Points on a hilly landscape, in no order, each with its height.
From any point a climber steps to the highest of the 2 points nearest to it. It stops when none of these is higher. Distance is the straight distance between rows; heights are no part of it.
K45 h=4: [4 4 -22 -15 -4 19 -7 -12 -5 -15 -27 -1 -3 -15 6 -7 -6 10 12 -12 22 15 21 -3 7 9]
K704 h=186: [2 8 -20 18 17 -14 -18 -1 30 -6 -13 17 -6 25 4 -26 -13 -2 -7 -3 8 -6 29 3 14 -23]
K544 h=378: [23 14 10 16 -8 9 14 -17 7 7 14 24 6 -19 -1 2 -3 3 -21 14 4 5 -1 -2 14 -14]
K687 h=513: [-21 6 16 -3 -1 -36 21 5 -3 5 -7 -17 9 -9 -4 4 -3 -11 6 -3 -15 -3 -10 0 0 21]
K123 h=450: [17 19 17 -10 0 -8 -17 7 12 15 11 -10 11 0 -10 6 15 -12 12 -6 -12 7 13 -11 9 -19]
K392 h=397: [-4 -5 -15 -11 -9 -7 -2 4 -19 -16 -17 -26 -20 0 3 -4 8 -9 22 6 -27 9 6 6 9 7]
K129 h=324: [1 -16 -8 16 6 -16 13 7 3 -20 -5 21 -7 -15 25 -21 11 -3 -13 12 -7 15 -11 29 -9 -1]
K986 h=398: [4 0 -6 18 5 -4 1 -7 12 10 -15 12 -3 21 -1 -22 -30 -3 -14 28 -11 -3 -11 4 4 -6]
K435 h=331: [15 -17 -13 23 8 22 -4 -10 4 3 -12 30 15 2 5 -10 9 11 -12 15 -6 5 -7 12 -28 -13]
K446 h=469: [12 11 -6 14 3 3 15 -9 7 3 7 -11 4 16 23 -13 -19 1 6 35 -12 -5 9 5 17 13]
K529 h=296: [3 -19 0 7 6 6 -2 6 3 3 6 10 12 -1 1 -12 31 -11 2 10 -28 10 -10 5 -19 -17]
K259 h=231: [4 -11 -19 30 5 -4 -14 -10 22 -7 -7 12 5 26 -11 -3 13 8 -8 5 -2 -17 5 6 -19 -6]
K877 h=213: [12 1 -4 -9 -3 1 -8 4 -10 -18 10 -18 -17 6 16 10 -10 7 -1 -1 9 -19 23 7 12 0]
K657 h=538: [-21 11 21 4 0 -17 17 -1 -1 17 -3 -1 18 -13 -8 25 -8 -20 4 5 -3 -12 -16 -4 5 12]
K748 h=515: [-12 4 8 12 3 -15 0 -6 11 14 -12 11 18 -15 -7 37 -8 -10 -7 -3 8 -10 4 0 4 12]
K705 h=235: [-16 -4 1 -6 -9 8 5 -16 -11 -11 -10 6 -16 -6 4 9 -8 21 -5 -12 29 8 0 11 5 22]
K517 h=412: [-2 -5 2 7 3 -11 6 10 3 -4 6 -3 22 7 5 -5 -11 -8 3 -2 3 11 3 1 -15 24]
K721 h=395: [-22 18 7 16 -8 -15 -11 -15 25 12 -1 -2 18 27 -10 -5 11 8 17 0 -5 6 12 15 12 -6]
K94 h=425: [12 4 0 -1 4 -14 -3 9 -5 -10 -19 7 -21 -6 6 8 -21 8 -8 -4 11 -2 0 -14 7 12]
K464 h=251: [-8 -8 -16 0 4 0 9 -4 -7 14 -32 2 5 -4 -11 -12 4 -3 13 32 -24 -4 -17 24 -11 19]
K90 h=462: [2 -3 -5 -6 8 -19 -6 14 5 -4 -5 7 -15 -14 -12 27 -28 -5 -9 -12 17 -21 2 -22 6 9]
K631 h=346: [27 -2 -4 27 -3 -6 13 15 -9 4 9 13 5 20 -14 -15 -18 -12 -26 25 -8 -13 -7 -3 4 -25]
K317 h=230: [7 -25 -32 -3 -1 19 -20 -2 -10 -16 -9 11 -13 -23 19 14 3 -11 2 0 0 -15 34 2 -6 14]
K7 h=522: [-10 20 16 -3 -5 -9 10 -12 -3 11 -23 -6 -3 8 -6 1 -21 12 2 17 11 3 2 6 21 8]
K532 h=131: [0 15 7 -9 12 6 3 5 2 -5 28 4 14 -17 27 -1 3 -3 -7 -18 12 6 24 2 2 -4]
K407 h=314: [-12 -7 -8 -1 3 18 -21 -3 3 25 -2 9 11 9 4 -24 16 -13 15 6 -19 -8 18 1 -1 -24]
K225 h=306: [-13 7 -1 -6 -2 1 19 -13 -19 -22 -17 -17 -18 -41 16 15 15 -15 22 -5 -14 19 0 -9 21 11]
K956 h=300: [-16 -6 -12 0 19 3 14 4 -11 2 -13 21 17 -25 26 -19 8 -15 -3 14 -8 12 -13 26 -18 12]
K269 h=275: [-10 -19 -17 21 6 19 -20 -3 11 1 3 13 -7 18 22 5 13 -1 -1 -2 -12 -27 23 8 -8 -16]
K201 h=323: [12 16 17 0 -4 -3 8 -13 2 16 4 10 -16 -5 -4 -10 -28 0 -10 14 8 -3 2 -17 37 -18]
K62 h=151: [30 11 -12 19 -8 -11 -9 -5 22 -19 21 -3 -20 17 20 -3 -6 15 -4 11 6 3 33 12 5 7]
K716 h=210: [20 -18 -28 -3 8 1 -19 3 10 8 -30 0 3 2 -6 0 2 -5 -4 24 -19 -19 10 -7 -10 4]
K696 h=199: [0 12 23 2 -7 9 12 -18 -7 13 17 5 -3 -3 4 22 -8 21 -9 -2 10 -3 2 -9 14 0]
K118 h=509: [-11 -20 -4 -17 0 -12 5 17 -22 -10 -16 -14 -2 -11 -14 9 4 -20 13 -8 -10 -2 -16 -2 -16 27]
K619 h=437: [-7 17 -7 -4 1 -12 -14 -11 22 13 -14 -1 31 -4 -11 3 -8 -5 15 7 7 -5 25 -2 11 -1]
K569 h=473: [-19 -3 19 -8 3 -24 -17 11 10 11 -16 -2 -8 27 -24 1 -2 2 10 -15 1 -6 -16 -3 11 -6]
K319 h=155: [12 -19 2 -11 -6 20 -7 -11 6 6 13 19 20 -12 -20 19 19 6 -5 -15 17 6 -17 -2 -24 1]
K561 h=95: [-17 14 -1 -3 2 11 0 2 -15 -8 17 -12 -21 -11 23 -23 16 5 3 -13 2 13 15 14 8 -7]
K200 h=163: [18 -13 4 -8 2 22 -5 -8 2 9 1 8 8 -11 -15 31 11 10 -15 -2 7 -15 -12 -10 -13 -5]
K29 h=634: [-26 1 7 -6 -1 1 2 -5 3 7 17 -2 27 4 4 11 28 -8 1 -10 -12 -7 0 6 0 -15]
K742 h=468: [-9 -7 4 2 2 -15 6 15 1 -20 15 -6 -23 26 7 -25 -1 19 -9 -12 14 6 -12 16 -2 11]
K799 h=305: [7 -10 -7 21 7 -21 23 15 7 -30 -2 23 13 -18 10 -9 19 -7 -14 -4 -12 16 2 18 -21 2]
K480 h=341: [15 3 -9 7 -9 -29 -13 4 19 -15 5 6 -7 4 -4 10 22 1 -3 -11 -12 14 10 13 -7 -4]
K157 h=53: [-30 0 -6 -9 -19 12 -3 -9 -5 -10 -1 -36 -14 15 -23 -7 17 20 17 -19 3 11 -23 3 -16 12]
K985 h=91: [9 -15 -2 -12 -12 30 -2 0 -17 1 14 -30 -9 16 -13 -9 20 13 11 -5 -12 16 -20 -4 -14 0]
K321 h=566: [-35 5 21 -1 -3 -11 13 -11 -4 14 5 -9 14 15 -7 12 -6 0 -3 4 -1 -14 -19 4 13 5]
K433 h=567: [-8 24 4 13 6 -1 10 -17 -4 12 -9 -3 13 -3 8 4 -27 14 -6 30 7 -10 13 -2 21 11]
K512 h=113: [0 5 -1 -11 4 6 5 9 -22 -7 22 -7 -3 -8 45 -10 1 -9 0 -4 5 1 16 10 13 -5]
K638 h=358: [17 3 17 3 -8 1 17 -2 0 2 30 6 -8 -5 -1 3 10 0 -11 7 -9 0 -6 -5 6 -16]
K355 h=400: [15 18 15 8 -7 -4 18 -7 3 8 0 12 8 -13 8 -4 -8 4 -4 23 -10 7 3 8 8 13]
K825 h=311: [-3 18 3 -5 -9 -5 23 -6 -20 -8 -5 -29 -6 -11 1 -2 -6 -4 20 -3 -13 13 3 -9 31 8]
K603 h=486: [-4 1 10 10 0 -33 15 5 -3 -2 -10 -3 -6 3 1 3 1 -15 2 12 -30 -4 -14 15 -3 13]
K156 h=387: [18 3 -4 18 9 -8 2 6 13 6 -11 12 25 5 -10 4 -16 -13 -5 8 -1 0 8 -4 -14 9]
K896 h=453: [0 1 5 7 -2 -31 11 15 -5 -4 1 -2 -17 1 7 12 -17 -1 -6 -1 -2 -11 -4 1 1 4]
K473 h=361: [12 26 17 14 0 4 11 -10 7 13 26 3 24 6 5 5 -15 -13 -10 1 -2 -5 12 -8 13 -21]
K299 h=598: [-10 -7 11 -10 4 -13 4 1 -6 -2 2 12 8 -12 5 10 19 -13 -4 -12 -6 -2 -10 7 2 -14]
K594 h=283: [-33 -8 -5 -2 9 4 6 1 -4 8 -4 16 25 -8 17 -30 14 6 3 10 -2 11 -11 11 -23 9]
K144 h=282: [10 -16 -11 -4 -6 -1 5 2 8 -2 -5 -3 12 -15 -10 -20 40 0 13 14 -36 20 -11 13 -19 -4]
K592 h=44: [-19 5 -7 -6 -18 20 -3 -19 -1 0 4 -24 -3 4 -8 -10 31 15 16 -3 1 18 -5 13 -13 10]
K993 h=180: [12 -5 -10 -15 1 16 -5 7 -33 -4 -12 -12 -16 -25 7 18 -18 -17 10 -5 -1 -12 21 -26 12 -10]
K522 h=262: [16 32 4 -10 -13 -1 3 8 -20 -21 21 -28 -29 -15 5 16 -5 5 6 -18 10 12 20 -6 21 -1]
K849 h=148: [-9 -10 2 -13 1 -2 -5 -6 1 -3 -9 18 25 -24 -17 15 21 -1 2 -16 12 13 -17 4 -18 7]
K494 h=190: [28 -8 -14 -8 7 14 -24 -6 -4 11 -9 12 -2 -6 -4 4 3 -2 -4 11 -12 -16 7 -21 -6 -12]
K842 h=360: [-18 -6 -5 -2 -7 16 7 -4 -21 -4 -23 -22 -22 8 6 -14 6 -14 33 9 -30 17 -9 -8 7 -3]
K513 h=406: [-10 13 20 -11 -4 -9 7 5 -3 6 20 -6 2 7 -11 17 -19 -3 1 -16 16 -18 6 -19 15 14]
K966 h=181: [4 -4 -11 -6 -2 18 -15 2 -21 -7 -4 -24 -24 5 17 -3 -10 -9 8 -9 6 -14 23 -19 18 -9]
K651 h=280: [-13 -5 0 -20 0 27 -5 -3 -18 -12 11 -1 5 -16 -1 1 9 16 -5 -24 30 19 -24 4 -20 5]
K57 h=392: [1 -4 -4 9 16 11 6 8 -4 -10 19 21 -16 -4 34 -36 -3 1 -5 11 4 9 1 11 2 -5]
K597 h=299: [-17 -9 -3 -11 1 38 -4 -1 -19 10 10 0 6 -8 1 -4 22 13 6 -10 8 5 -8 9 -23 2]
K322 h=440: [7 -1 5 28 7 -33 20 12 7 -9 -3 6 14 18 -4 -15 -23 -5 -8 3 6 9 -7 5 -11 20]
K505 h=409: [-13 -19 6 -1 -16 12 2 -18 -8 1 -3 -18 -4 21 -2 17 -3 21 3 16 1 -25 -23 -1 -4 16]
K492 h=202: [-6 12 -15 16 25 4 -32 -5 25 16 -10 12 2 22 -4 -10 0 6 -9 -18 1 -13 24 -5 14 -23]
K105 h=454: [8 -17 10 -7 11 -11 21 33 -18 -10 15 10 -7 -26 15 25 -13 -6 -5 -23 8 -7 -12 -9 -15 5]
K139 h=26: [-11 8 -16 -1 -16 19 -19 -15 10 3 -14 3 5 11 -1 -16 2 19 21 10 9 7 20 11 -3 1]
K573 h=377: [-4 16 1 8 -7 -27 -9 -11 25 8 1 4 -2 37 -10 -26 7 -1 8 3 -8 12 14 2 18 -16]
K514 h=434: [11 -11 10 -4 9 -8 13 25 -6 -2 1 -1 -17 -26 6 29 -33 -3 1 -13 8 -12 -1 -20 4 -4]
K334 h=169: [22 11 -5 11 10 -13 -7 7 21 -14 2 5 -9 18 8 -15 -15 5 -4 7 2 1 23 -3 19 -5]
K816 h=517: [19 18 -5 17 4 -2 3 -20 12 13 -10 1 1 5 19 -8 -28 13 -8 31 -3 0 15 -5 25 2]
K411 h=452: [5 0 14 0 -2 -11 -9 6 13 0 17 6 4 16 -19 6 26 -5 -13 -13 -16 -5 -2 -4 0 -31]
K622 h=493: [-9 11 15 3 3 -6 1 -3 10 21 7 15 28 -5 -20 24 -3 -15 -10 -19 12 -11 4 -18 0 -7]
K393 h=330: [-7 8 -3 -8 0 5 -10 -3 19 30 -10 9 28 11 -19 -12 14 -17 13 6 -16 10 7 -3 1 -24]
K230 h=501: [-14 -2 13 -3 -1 -13 -2 1 5 9 -9 8 -7 22 -4 -6 6 -3 -3 1 -10 -10 -26 3 7 -17]
K266 h=281: [-18 7 -14 0 -8 9 17 -20 -22 -23 -2 -17 -4 -39 24 20 25 -12 15 -16 -2 13 22 5 22 12]
K314 h=259: [-22 -1 -2 -6 2 23 -1 1 -17 -9 6 -6 -18 2 11 -9 -5 26 -1 -15 26 12 -15 14 -8 6]
K163 h=563: [-3 -3 9 -3 21 -9 12 14 -16 5 -1 24 1 -24 6 10 -5 -16 -20 -5 -3 1 -16 -4 -5 -12]
K227 h=430: [5 8 -15 7 10 -14 -9 -11 14 5 -30 4 -5 5 -4 -10 -25 4 -7 19 -10 -8 2 3 6 14]
K12 h=322: [21 8 7 10 7 -18 15 14 0 2 2 4 -17 15 -6 -20 -24 -19 -8 18 -17 -1 -11 -10 7 -15]
K837 h=295: [-13 -8 -12 6 -5 19 -19 2 7 16 -5 6 -8 20 23 -13 10 5 6 16 -20 -22 14 5 -2 -25]
K763 h=179: [3 6 -2 -10 15 2 -17 22 0 -11 20 -13 -30 -1 16 11 -13 1 -17 -26 33 -13 21 -2 11 -9]
K945 h=214: [-2 -16 5 -6 5 15 0 -1 -4 15 -13 9 7 7 -10 0 -2 -7 -3 23 -12 -8 -35 2 -17 -4]
K869 h=143: [9 0 -4 -3 14 12 -11 14 7 -6 31 11 11 -14 14 17 -12 -11 -8 -24 21 -3 22 -9 -7 -7]
K690 h=313: [31 -25 -11 9 4 24 -7 3 3 1 -1 17 15 11 5 -20 17 -4 -4 18 -20 13 -9 -2 -29 -9]
K11 h=253: [-9 2 4 7 7 -4 23 -5 10 2 -7 -6 23 -25 -4 -20 23 -4 1 25 -27 14 -24 19 -10 12]
K86 h=248: [-12 -18 -19 22 12 10 -7 -10 17 -10 -1 17 7 15 2 8 2 3 -20 -13 16 -19 1 0 -15 6]
K19 h=288: [10 16 12 -13 -5 -14 20 7 -21 -5 7 -29 -21 -17 -3 13 -14 -4 12 -4 -4 5 15 -17 27 -2]
K489 h=16: [5 -1 -13 -5 -8 20 -11 -13 -4 -3 -8 -2 2 -13 3 0 11 9 9 -2 7 1 14 4 1 -3]
K995 h=371: [14 10 -5 -14 -1 -15 7 10 -9 -1 -9 -32 2 -6 -8 -17 -7 -11 16 17 -16 25 1 -7 5 18]
K766 h=379: [5 -9 -5 -6 -14 17 -11 -13 0 -2 9 -13 -15 7 0 21 7 11 -5 7 9 -18 -10 0 -5 12]
K883 h=82: [-38 23 -4 7 -6 17 -11 4 1 -13 0 -18 -26 -14 16 -28 34 6 4 -20 -3 20 14 16 13 -18]
K847 h=484: [-10 5 9 -6 -8 0 1 -15 -13 5 -22 -1 -16 -4 -8 8 -22 20 -4 19 7 -14 -18 -3 18 9]
K841 h=316: [0 -5 4 -5 -4 42 -10 -5 -6 12 25 1 2 -1 13 -9 23 10 -6 7 -5 5 -14 4 -12 -17]
K909 h=158: [11 12 3 2 16 8 -9 9 4 -4 19 13 -9 -2 20 17 -14 3 -27 -21 30 -12 22 -12 8 -14]
K508 h=238: [2 15 -5 -11 -9 -1 -8 5 -4 -15 29 -28 -13 1 11 10 2 -1 3 -21 7 3 22 5 13 -8]
K612 h=357: [22 7 7 -5 -2 -4 -1 -1 1 7 8 6 28 -20 -13 15 2 -3 8 -6 5 14 11 -12 -12 6]
K91 h=471: [7 5 11 17 8 -35 14 24 5 -16 7 10 0 20 4 -15 -18 -6 -18 -19 11 14 8 10 3 2]
K885 h=276: [6 -6 -8 23 -1 -17 1 4 19 -3 -20 22 17 -12 -24 23 4 -17 -15 -6 6 0 -4 14 -22 20]
K975 h=290: [13 -7 -2 12 12 -25 14 7 9 -10 -9 19 13 -22 0 10 -1 -10 -9 -4 -9 15 -1 12 -21 16]
K498 h=339: [6 13 -5 0 -2 -13 25 9 -9 -7 -5 -38 -15 -12 6 -21 -2 -20 18 17 -26 17 9 5 26 5]
K976 h=427: [-14 -4 8 2 8 -7 8 11 -9 -16 8 14 -2 9 26 -30 -15 11 -7 -5 10 13 -10 11 -3 7]
K822 h=64: [-14 -6 6 -6 -1 2 9 7 -11 -16 13 -35 -9 18 -10 -15 11 7 17 -17 1 17 -10 6 -17 20]
K656 h=116: [9 -6 6 -21 1 16 1 -9 -12 11 -13 -3 7 -11 -26 10 -16 10 -3 1 27 -5 -17 -26 -10 14]
K311 h=333: [-20 5 -1 -10 -5 16 15 -18 -10 -12 -23 -28 -16 -11 17 1 13 -13 32 -5 -20 20 -16 -9 15 7]
K359 h=528: [-13 -15 5 -10 21 3 1 18 -10 -4 0 26 -2 -17 17 0 -14 -8 -18 -17 19 -2 -9 -1 5 -10]
K688 h=264: [-5 -15 -15 23 12 -3 3 2 24 -9 -9 34 21 -8 -8 19 6 -2 -23 -15 27 -8 -1 4 -14 21]
K20 h=216: [-6 15 19 -1 -18 15 12 -12 -15 -2 6 -5 -7 -15 8 16 -8 30 -9 -5 35 1 -5 4 9 16]
K817 h=449: [-19 3 21 -20 -10 -27 -6 8 3 11 2 -11 -6 19 -27 27 -1 -6 5 -21 -2 -20 -12 -14 7 -5]
K114 h=487: [7 -20 5 8 12 -2 10 26 -12 -16 16 20 -4 -12 20 14 -4 -6 -25 -26 10 -10 -5 1 -11 -18]
K850 h=467: [10 21 -23 3 13 -4 -17 -24 21 15 -19 -1 16 -1 -4 -4 -26 2 -4 13 1 -15 22 -9 12 2]
K586 h=443: [-15 -6 8 -7 -3 10 9 -13 -15 0 -5 -6 0 20 3 -8 -20 25 5 18 10 -9 -17 2 9 20]
K34 h=363: [30 14 13 9 -3 12 8 -11 15 10 7 33 4 -18 -12 -5 6 16 -20 -1 19 22 -14 -1 2 -17]
K510 h=119: [-12 -17 -6 -11 -11 2 -26 10 -1 -14 -2 -15 -40 28 -11 -2 19 6 -3 -12 2 -10 -3 3 -5 -9]
K894 h=242: [-18 10 4 -16 -7 0 19 -8 -6 3 -18 -2 15 -29 -5 -8 12 -9 0 19 -18 5 -27 15 5 10]
K499 h=107: [0 -12 11 -16 -1 24 11 -4 -24 5 7 -3 13 -16 -7 26 -17 9 -1 2 26 -15 -11 -14 -7 13]
K534 h=383: [8 14 25 2 3 -6 19 -2 -6 11 26 0 23 7 -1 2 -22 -6 -7 -18 11 -4 -4 -18 6 4]
K133 h=94: [-1 -1 4 -9 4 3 13 -2 -19 3 8 -6 4 -7 15 12 -25 -1 4 9 11 -13 4 -10 0 14]
K258 h=254: [5 -23 -25 2 1 15 -30 5 0 -18 9 6 -12 -2 24 0 16 -6 0 -5 -8 -15 27 12 -17 -5]
K662 h=284: [-17 -28 -8 -10 6 23 -6 2 -8 2 -6 19 15 -9 2 -7 18 1 9 1 3 13 -19 10 -24 8]
K490 h=416: [-4 10 5 -2 -12 -10 -9 -20 21 8 -2 -9 25 6 -19 9 13 8 12 -9 10 6 13 8 1 10]
K429 h=472: [5 10 17 2 -3 0 -10 8 12 18 21 4 12 11 -23 24 7 -11 -1 -20 6 -4 11 -13 5 -29]
K396 h=345: [-13 -11 -4 8 4 3 14 4 5 -17 -5 21 -5 -23 33 -45 18 8 -2 -1 1 19 -7 27 -12 14]
K752 h=511: [-6 -9 7 12 3 -21 -2 12 14 -17 1 12 -5 27 -2 -1 -6 9 -7 -20 14 2 -5 8 -2 11]
K382 h=79: [14 -13 6 -10 -15 19 9 2 -16 -6 13 -40 -6 15 -9 -4 1 10 21 4 0 11 -13 -6 -13 26]
K161 h=343: [15 28 13 16 10 -2 9 -6 3 17 8 15 16 2 -1 -2 -29 -4 -20 17 7 -9 11 -21 23 -16]
K686 h=304: [12 13 6 -8 -4 0 -9 -15 1 8 -9 7 -21 -9 1 8 -6 10 -11 8 7 -11 -2 -16 27 -20]
K767 h=348: [16 -4 -6 20 7 15 -1 -8 12 8 -5 39 5 -2 -7 -17 3 11 -26 3 19 12 -17 4 -10 -13]
K892 h=396: [6 7 6 9 -17 -21 0 -5 23 0 20 -14 9 4 -10 23 7 7 8 -8 5 3 13 -1 -5 19]
K855 h=338: [9 -2 9 -6 1 19 -5 -3 -11 14 35 -4 4 -1 12 7 12 -7 -15 -3 -6 -10 2 0 0 -19]
K776 h=342: [14 10 4 -8 6 -3 -14 -7 10 23 1 6 42 -4 -30 -2 7 -14 10 -2 -4 20 9 -12 -8 -6]
K915 h=201: [0 -23 2 -11 0 9 -7 8 -3 7 3 -7 7 23 -16 -7 0 1 6 2 -8 -3 -27 -9 -31 -1]
K246 h=174: [34 -7 2 -1 4 17 -4 3 -8 7 -2 27 10 -20 -2 20 9 -4 -13 7 -6 -10 -7 -14 -9 -25]
K286 h=135: [1 -5 9 -18 -7 6 -28 24 -12 -11 10 -18 -40 27 -2 3 9 1 -3 -25 4 -13 -9 -4 -1 -25]
K772 h=600: [-32 2 13 -4 -14 5 3 -10 2 11 19 -21 16 13 -3 7 12 0 9 -8 5 -4 -7 3 -1 -1]
K186 h=376: [25 6 5 14 -13 -10 5 -12 20 -3 3 4 15 -10 -5 13 -1 16 -4 2 7 11 21 1 -8 12]
K658 h=303: [28 14 12 5 -3 -15 10 5 1 8 -1 -3 -27 9 1 -16 -38 4 -12 24 -2 -7 4 -12 25 -7]
K318 h=399: [7 3 4 -18 -3 -2 3 0 -1 10 -19 -19 7 -6 -30 -20 6 -6 12 8 -12 20 -10 -12 5 -2]
K900 h=189: [8 -7 1 7 -6 -8 -7 0 13 9 2 -11 6 36 -20 -4 11 3 4 7 -15 -9 -14 -6 -14 -2]
K854 h=429: [9 4 7 10 -11 -4 4 -6 9 0 9 -3 6 14 15 3 2 8 7 20 -15 -3 4 9 1 -2]
K47 h=475: [8 5 16 0 -3 -14 0 5 11 11 5 8 -11 16 -16 -6 10 -8 -18 3 -17 -7 -23 -5 21 -37]
K730 h=485: [0 1 6 -13 7 -30 3 21 -12 -1 5 -21 8 -17 -11 8 -6 -23 14 3 -8 -1 -7 -2 -4 15]
K245 h=359: [10 9 4 12 -15 -29 -12 -3 36 -2 -3 0 -12 23 -17 -9 18 7 11 -15 -9 8 18 16 5 -13]
K627 h=175: [-7 -14 -12 4 -2 -5 -13 7 16 13 -8 -7 4 28 -5 -1 21 1 24 17 -25 -10 4 5 -7 -5]
K2 h=428: [-8 10 15 -11 -10 -14 0 -4 3 13 -7 -13 -10 1 -23 31 -19 -4 9 -9 2 -28 1 -16 20 7]
K232 h=104: [-7 -1 -4 -20 -12 15 -14 3 -5 3 10 -19 -27 26 -16 -13 5 11 13 -6 -4 3 -10 -6 -10 -11]
K387 h=438: [-19 -9 -20 -7 -4 -13 2 9 -18 -16 -13 -26 -13 8 5 13 -11 -24 32 -2 -11 3 12 -3 10 15]
K596 h=367: [-8 -3 -13 -2 10 12 -5 24 0 -11 9 20 -13 -9 26 -52 8 7 0 -5 3 20 2 10 -15 5]
K722 h=156: [7 6 1 -11 1 7 -22 15 -2 -12 8 -15 -43 5 -1 7 -4 16 -18 -28 15 -1 2 2 5 -13]
K381 h=232: [-7 -15 -18 -1 4 8 -9 -5 -6 10 -26 4 -1 11 -1 -9 -2 3 0 32 -18 -23 -10 5 -11 9]
K957 h=127: [9 -12 2 -26 5 10 -5 -1 -20 2 -28 14 1 -24 -23 -1 -8 10 -4 -1 23 15 -27 -6 -11 13]
K332 h=268: [-10 -17 -9 -3 -9 -7 9 -10 9 -4 -17 -3 17 -3 -11 -16 26 3 20 25 -22 14 -21 24 -17 22]
K406 h=474: [-36 -15 -14 -10 -10 -3 9 -3 -19 -13 -9 -18 2 -7 -8 20 2 -20 24 -14 -3 -6 1 -3 -1 21]
K63 h=217: [3 8 -17 21 5 -1 -26 -8 34 3 4 -1 2 32 -8 -2 6 15 -6 -12 6 -5 17 -5 -9 -10]
K913 h=491: [0 -5 -15 12 5 -11 3 7 21 2 -17 10 -1 -17 -9 29 -11 -6 -3 -1 4 -19 13 -10 -3 11]
K800 h=35: [-26 7 -12 3 -12 28 -5 -14 -3 4 1 -11 15 14 1 -5 3 15 27 1 8 9 8 10 -16 14]
K476 h=138: [5 -6 -2 -20 -8 -2 -1 -3 -9 -11 -6 4 4 -22 -20 4 4 11 5 -9 20 14 -7 0 -6 15]
K257 h=205: [8 -15 -13 -7 4 21 -5 5 -30 -22 -3 4 -16 -23 24 22 -10 -13 0 2 0 -19 15 -7 1 4]
K486 h=372: [2 -3 -2 25 9 4 15 5 0 -1 9 15 -2 27 8 -34 -28 -10 -22 22 2 -4 -5 2 8 -20]
K395 h=424: [19 3 8 -22 -2 -2 -3 8 -4 8 3 -12 0 -9 -10 -4 3 -7 8 9 -9 7 -5 -13 11 -14]

Call two points neighbours if one is among the 2 nearest of the other. Go from one point of each pair to the other, from neighbour to neighbour, staying as high as possible. Name the lowest point that can't be avoided.
K433 and K657 | K686
K230 and K657 | K411
K29 and K118 | K730

Where does a climber stop that starts at each point below?
K508 | K657
K704 | K752
K489 | K763
